Points, in no order, along strands that fork and pass close to each other.
In the rows, 128 means zero.
Points whose rows are less than 62.1 apart are linked; no others are. Some points are linked to none.
keva: [104 127 143 151 112 101 129 121 134  95 138 135 100 116 105  99 138 147
 112 144  61 138 136 112  91 132 162 106]
vevu: [141 105  91  93 150 147 170 124 179 127 109 136 163 118 155 130 154 155
 123  77 150 155 141  96 104 143 162 131]
Topu: [ 56 125 172 173 122 117 107 132 125  74 168 157  95 104 126 127 105 104
 145 175  82  84 158 145 114 107  78  91]
loto: [153 169  94 140  94 108 116 121  57 135 135  98 135 135 124 109 124 145
 113  73 113 167  89 124 148 106 134 147]
zupe: [121  68 136  87 155 190 137 116 217 115 119 178 156 124 145 181 133  82
 151 175 190  91 183  92 117 163 100 104]
rek: [142 166 156 165 134  94 118 142  54 128 139 116 110 142 100 139 101 120
 120 138 111 127 107 183 168 109 125 132]
zuka: [120 116 118 130 126 121 153 113 145 100 127 127 164 101 153  94 143 157
 103  94  92 191 135  92  88 146 185 146]
Kofa: [112 153 143 168  99  84 122 119  68  88 153 116  93 125  90  99 116 145
 114 146  42 152 116 153 118 110 148  94]
zon: [114  88 132 113 144 138 142 119 183 124 109 147 127 118 120 115 147 133
 123 145 117 111 167  93  95 144 149 117]
Teka: [155 159  78 116  93 118 121 132  80 155 127  90 151 141 147 117 134 149
 120  64 154 164  94 126 152 108 127 157]
zogut: [112  72 102 103 159 145 154  97 217 117 125 134 145 106 130 108 148 130
 105 138 106 126 182  82  89 160 162 138]
vume: [155 122 132 116 138 155 110 169 123 144 114 142 150 154 119 186 125 124
 127 127 185  95 133 159 149 130 102 132]
rufa: [130 142 122 149 107 104 125 121  94 103 134 133 119 124 104 112 138 150
 114 121  87 144 122 123 115 121 158 107]
zasor: [166 187 119 147 104  88 112 118  33 148 137  78 108 148 117 107  96 135
 108  80  97 169  70 138 167  95 116 167]
Pupat: [ 84 115 157 134 147 153  99 113 181  95 158 179 109 110 134 164 121  83
 161 194 138  60 157 127 111 129  75  79]
datom: [152 159  96 140 108 109 117 128  65 129 135 110 138 128 117 116 134 149
 112  84 116 155  99 125 145 115 141 132]
puse: [117  89 113 117 152 127 154 103 198 110 129 133 138 108 129 106 149 136
 109 123  97 136 166  84  88 149 166 135]
pef: [125  61 127  78 161 198 156 120 221 133 102 163 161 125 141 164 136  98
 145 167 194  99 189  93 122 169 115 120]
vidun: [180 190 167 142 127 113 111 162  57 185 114  94 105 186 153 163 105  99
 162 115 192 144  25 183 186 104  97 183]
dazu: [179 141  65  72 112 148 128 140 127 181 115  92 162 153 160 152 156 152
 150  84 208 138 100 149 158 119 125 143]
lobek: [ 64 124 173 167 104 111 123 134 121  87 146 145  86 110 108 104 111 130
 125 171  65 112 151 139 101 122 116  95]
niri: [134 127 139 137 125 130 115 152 106 131 118 145 131 139 106 148 131 134
 120 135 140 108 139 155 140 124 133 114]
kun: [150 118  91  97 136 140 155 132 150 138 117 131 161 125 153 131 154 159
 133  75 153 153 124 106 112 132 156 128]
dat: [164 189 159 157 140  95 121 142  38 159 125 102 103 153 116 134  97 112
 129 123 134 142  61 177 185 108 113 158]
dopi: [172 191 174 155 137 105 121 154  40 170 121 101  98 175 143 150  94 101
 152 120 168 149  32 183 192  95  92 172]
Vopo: [ 89 109 156 134 136 151 106 117 177  98 152 180 117 109 138 156 116  85
 154 182 138  77 168 118 107 130  87  88]
vun: [ 59 126 163 172 134 117 102 129 128  68 178 155  90 104 122 136 111  93
 151 181  86  67 144 151 124 104  58  90]
vufi: [165 122  88  77 132 164 132 161 142 169 104 119 155 145 136 159 155 154
 144  99 200 116 116 147 147 135 126 123]
vovig: [157 125 137 132 145 153  91 166 128 132 126 146 140 160 114 209 116 110
 132 140 177  90 124 167 159 118  89 140]
kabe: [127  72 126  92 159 169 153 123 201 138  97 154 144 125 132 139 140 121
 131 153 160 106 176  91 112 153 131 116]
Vido: [165 138 144 146 160 138  95 161 129 134 131 138 130 168 115 218 114 101
 136 140 179  86 101 181 170 115  79 149]
ped: [124 135  95 125  91 127 157 130  89 141 110 101 166 116 157  79 144 175
 111  68 124 205 107 103 105 130 155 156]
zolo: [ 87  81 132 111 149 147 143  93 216 120 129 143 124  87 122  94 135 107
 120 171 104 105 184  90  90 168 139 122]
sote: [178 171  85 108  89 108 110 133  81 178 123  67 139 163 160 124 122 141
 128  66 163 161  82 142 176  96 125 182]
Foto: [ 98 139 151 163 104  95 124 129  96  91 144 127  92 119  93 104 122 146
 114 154  55 133 128 145 110 114 144  93]
vom: [184 152  64  78 108 137 118 142 119 190 116  82 159 162 161 153 150 148
 151  88 207 139  89 156 171 117 123 156]
fako: [181 181 113 113 123 110 110 144  76 190 114  79 121 169 140 137 120 121
 146 103 183 139  58 163 189 110 113 177]
vez: [ 94  75 133 109 154 159 146  96 219 130 124 148 132  91 124 106 132 102
 123 176 123  99 189  91  96 171 136 120]
livif: [114 151 160 175 115  78 124 134  49 111 153 113  98 134  88 116 100 126
 115 149  65 136 112 184 150 104 131 111]
Sedon: [185 173  96 105 119 117 106 141  88 185 118  83 132 160 139 141 130 133
 145  97 187 132  72 160 183 114 116 168]
Kedup: [137  96  91  90 163 152 174 121 195 127 114 132 167 114 159 127 149 152
 116  79 142 161 151  93  99 148 169 143]
puvub: [150 126  89 107 129 132 144 130 129 132 118 128 157 126 144 127 159 158
 129  77 146 151 119 107 117 129 152 121]
rud: [122 125  99 122 112 132 164 122 113 133 112 112 169 107 161  81 146 174
 108  79 119 208 114  96  92 144 171 160]
kelo: [163 157  77 111  78 110 117 134  78 168 122  77 151 151 161 113 130 153
 120  58 161 175  94 130 162 104 129 176]
reden: [170 192 162 147 137 100 118 149  42 172 117  96 102 170 124 140  98 111
 143 116 156 147  45 174 188 102 101 169]
pamez: [158 179 106 147  84  98 117 121  36 141 133  80 126 142 126 104 105 143
 103  70 102 178  81 127 158  99 127 165]
bosep: [ 91  93 159 128 134 151 125 117 185 118 126 161 121 106 131 123 125 104
 134 176 131  93 181 102  97 154 121 107]
fus: [ 99  72 135 102 156 170 151 103 223 129 122 157 142  99 131 125 131  89
 131 177 145  99 199  90 103 172 131 117]
tarut: [125  62 120  79 169 189 167 116 223 141  95 150 158 124 135 148 145 108
 135 159 179 103 189  91 118 168 125 122]
nefed: [ 59 123 176 174 106 105 111 139 113  77 158 145  92 115 117 121 103 114
 133 169  71 100 151 156 116 107  92  97]
Zasa: [123 152 157 169 123  90 121 137  55 113 143 123 106 135  93 129 105 128
 117 148  88 127 118 182 151 106 130 115]
fupu: [161 183 146 157 131  91 124 129  31 151 129  96 102 149 106 122  97 122
 124 117 112 148  71 165 180 103 115 154]
Benes: [187 178  90 107  94  97 105 134  74 185 119  63 127 173 157 123 122 134
 135  77 168 158  70 146 183  97 118 194]
kep: [146 122 112 119 132 135 132 139 125 133 116 137 136 135 118 131 149 150
 122 110 136 120 130 123 127 129 148 111]
gabed: [143 146  80 119  89 124 135 131  88 150 120 101 163 127 160 108 139 161
 120  63 147 181 102 120 129 113 137 150]
lebi: [143 165 172 173 136  82 125 139  40 131 142 110 105 148 100 137  86 108
 123 143 101 141  91 192 177 103 118 140]
Tapiv: [132 146 122 146 115 107 122 129  87 117 128 130 119 130  97 121 135 145
 118 125 102 131 121 136 132 118 150 110]
Zad: [121 104 119 123 141 121 146 108 178 103 127 135 140 109 135 103 148 142
 107 116  91 148 156  87  85 144 173 133]
gamil: [ 85 118 149 141 148 140  93 121 156  93 168 172 101 111 125 172 123  85
 161 198 128  55 151 145 123 114  61  80]
daton: [121  88 142 108 143 175 109 127 188 114 131 177 142 135 137 186 131  94
 147 177 179  77 170 107 114 140  91  99]
gora: [ 66 104 169 144 133 147 118 114 183 105 144 166 111  91 131 112 111  95
 139 177 115  91 174 106  98 149 109  97]
los: [130  85  91  96 167 150 169 108 209 121 119 131 158 111 150 124 150 142
 110 100 126 146 165  85  93 152 168 145]
budi: [123 104 137 125 133 130 132 132 152 122 111 150 121 128 118 123 144 142
 126 141 119 107 155 106 104 136 149 112]
kif: [153 117 123 107 136 157 118 172 129 147 103 138 151 147 121 168 140 135
 130 119 181 102 134 146 145 131 117 121]
bof: [ 89 126 151 149 116 101 130 111 157  83 144 135  94 103 109  83 135 145
 110 148  51 139 144 100  83 133 160 112]
Zuri: [158 120 107  92 135 164 124 167 130 159 103 133 153 145 121 161 147 145
 139 106 187 107 123 147 148 135 124 123]
riz: [113 156 150 171 105  80 120 121  49  99 156 108  94 126  88 103 106 135
 110 148  44 147 106 172 136 104 141 103]
boguk: [ 71 106 154 142 136 130 130 103 188 103 136 140 104  88 115  79 131 117
 122 170  77 108 167  96  85 156 142 115]
fum: [104  90 153 118 138 165 111 119 191 111 137 177 131 115 139 165 119  90
 147 181 158  80 171 106 110 143  92  93]
Sorup: [ 79 132 166 166 104  98 120 131 111  92 143 136  84 114 104  99 121 140
 124 161  58 120 145 142 102 119 128  96]
ler: [137 141  89 128  86 122 139 131  81 134 121 106 160 121 149  98 138 164
 110  63 130 187 103 107 119 124 148 151]
tivem: [ 51 119 176 162 124 131 124 121 165  89 146 153  94  86 121  91 108 108
 135 176  75 100 163 112  91 141 108  97]
lesu: [ 78 123 156 156 138 125  98 125 139  81 171 163  95 115 124 160 115  91
 154 190 111  62 146 153 126 102  62  90]
kesal: [125  81 137  95 150 187 117 122 206 112 130 179 143 131 140 192 131  79
 156 179 189  77 171 101 122 153  90  97]
zilik: [131 115 124 125 130 126 133 131 132 124 111 146 126 131 114 129 150 146
 122 124 120 116 142 117 110 132 152 109]
Gulev: [154 173 188 182 146  75 131 138  24 132 143 108 100 155 109 133  78 103
 128 137  98 151  66 191 183  93 106 146]
kolo: [165 192 133 155 124  84 118 122  24 150 134  84  98 149 106 113  94 127
 122 102  99 155  66 154 174  98 117 157]
pera: [124 119 111 124 122 130 160 119 131 114 120 120 171 101 155  84 144 165
 100  86 103 202 126  96  87 153 182 150]
gov: [ 82  95 140 128 140 138 136  98 203 112 133 140 111  85 114  85 133 116
 118 170  83 105 176  93  84 162 141 120]
Nal: [ 56 113 171 155 133 144 122 110 181  94 148 162 104  84 123  94 108 101
 138 177  92  93 173 111  92 156 111 100]
tazu: [ 80 119 155 147 122 116 131 107 171  95 134 135  91 101 109  82 131 133
 118 162  61 122 155 102  85 142 145 112]
soni: [187 164  78  91 110 124 112 139 101 190 116  74 146 164 150 142 136 135
 146  90 196 135  77 154 178 111 118 168]
Fuz: [150 133  98 115 125 129 132 136 119 131 121 132 142 129 123 127 153 156
 125  90 136 138 120 117 124 125 152 118]
Zaso: [127 110 116 128 132 123 149 115 162 101 129 133 153 108 141  99 146 150
 106  97  91 167 139  89  88 144 180 134]
soge: [122  72  90  94 171 153 168 102 221 120 121 134 157 108 141 124 147 133
 104 115 121 137 182  88  93 160 163 145]
kel: [151 159 105 140 116 109 121 126  71 127 132 118 127 132 104 121 131 146
 116 105 110 139 102 135 144 116 146 123]
leb: [103  85 154 116 139 163 126 123 186 119 119 167 134 120 137 147 125 101
 138 174 155  95 180 101 105 149 114 103]
Moba: [121 133 130 148 109 102 129 116 120  98 135 136 114 119 109 106 140 151
 114 124  76 142 126 112 102 123 162 105]
vono: [186 185 140 122 125 110 109 155  66 194 106  87 110 179 149 146 111 113
 152 110 191 143  40 171 190 108 107 181]
gudim: [170 124  70  61 125 165 139 149 148 175 106 107 161 149 156 162 164 157
 152  86 208 130 109 144 146 127 131 124]
dun: [121  78 135 105 150 158 149 117 189 133 103 150 138 125 128 128 140 124
 131 154 141 105 175  93 105 154 139 117]

A fork is a point with three links, a tip a point with one. Leave the first point through the second and follow the links. Name the first fork or tip that comes.
Foto; Kofa => Gulev
dun; kabe => fum
gov; zolo => fus
leb; bosep => tivem
ler; gabed => Benes
kif; vume => Vido

Name the points in between on the shortest way along the links from the first point to the second, in order.
Benes; ped => sote kelo Teka gabed ler
tivem; daton => Nal gora bosep leb fum
kabe; Fuz => dun zon budi zilik kep
keva; gov => bof tazu boguk
fus; boguk => vez zolo gov
pamez; dopi => zasor kolo fupu dat reden
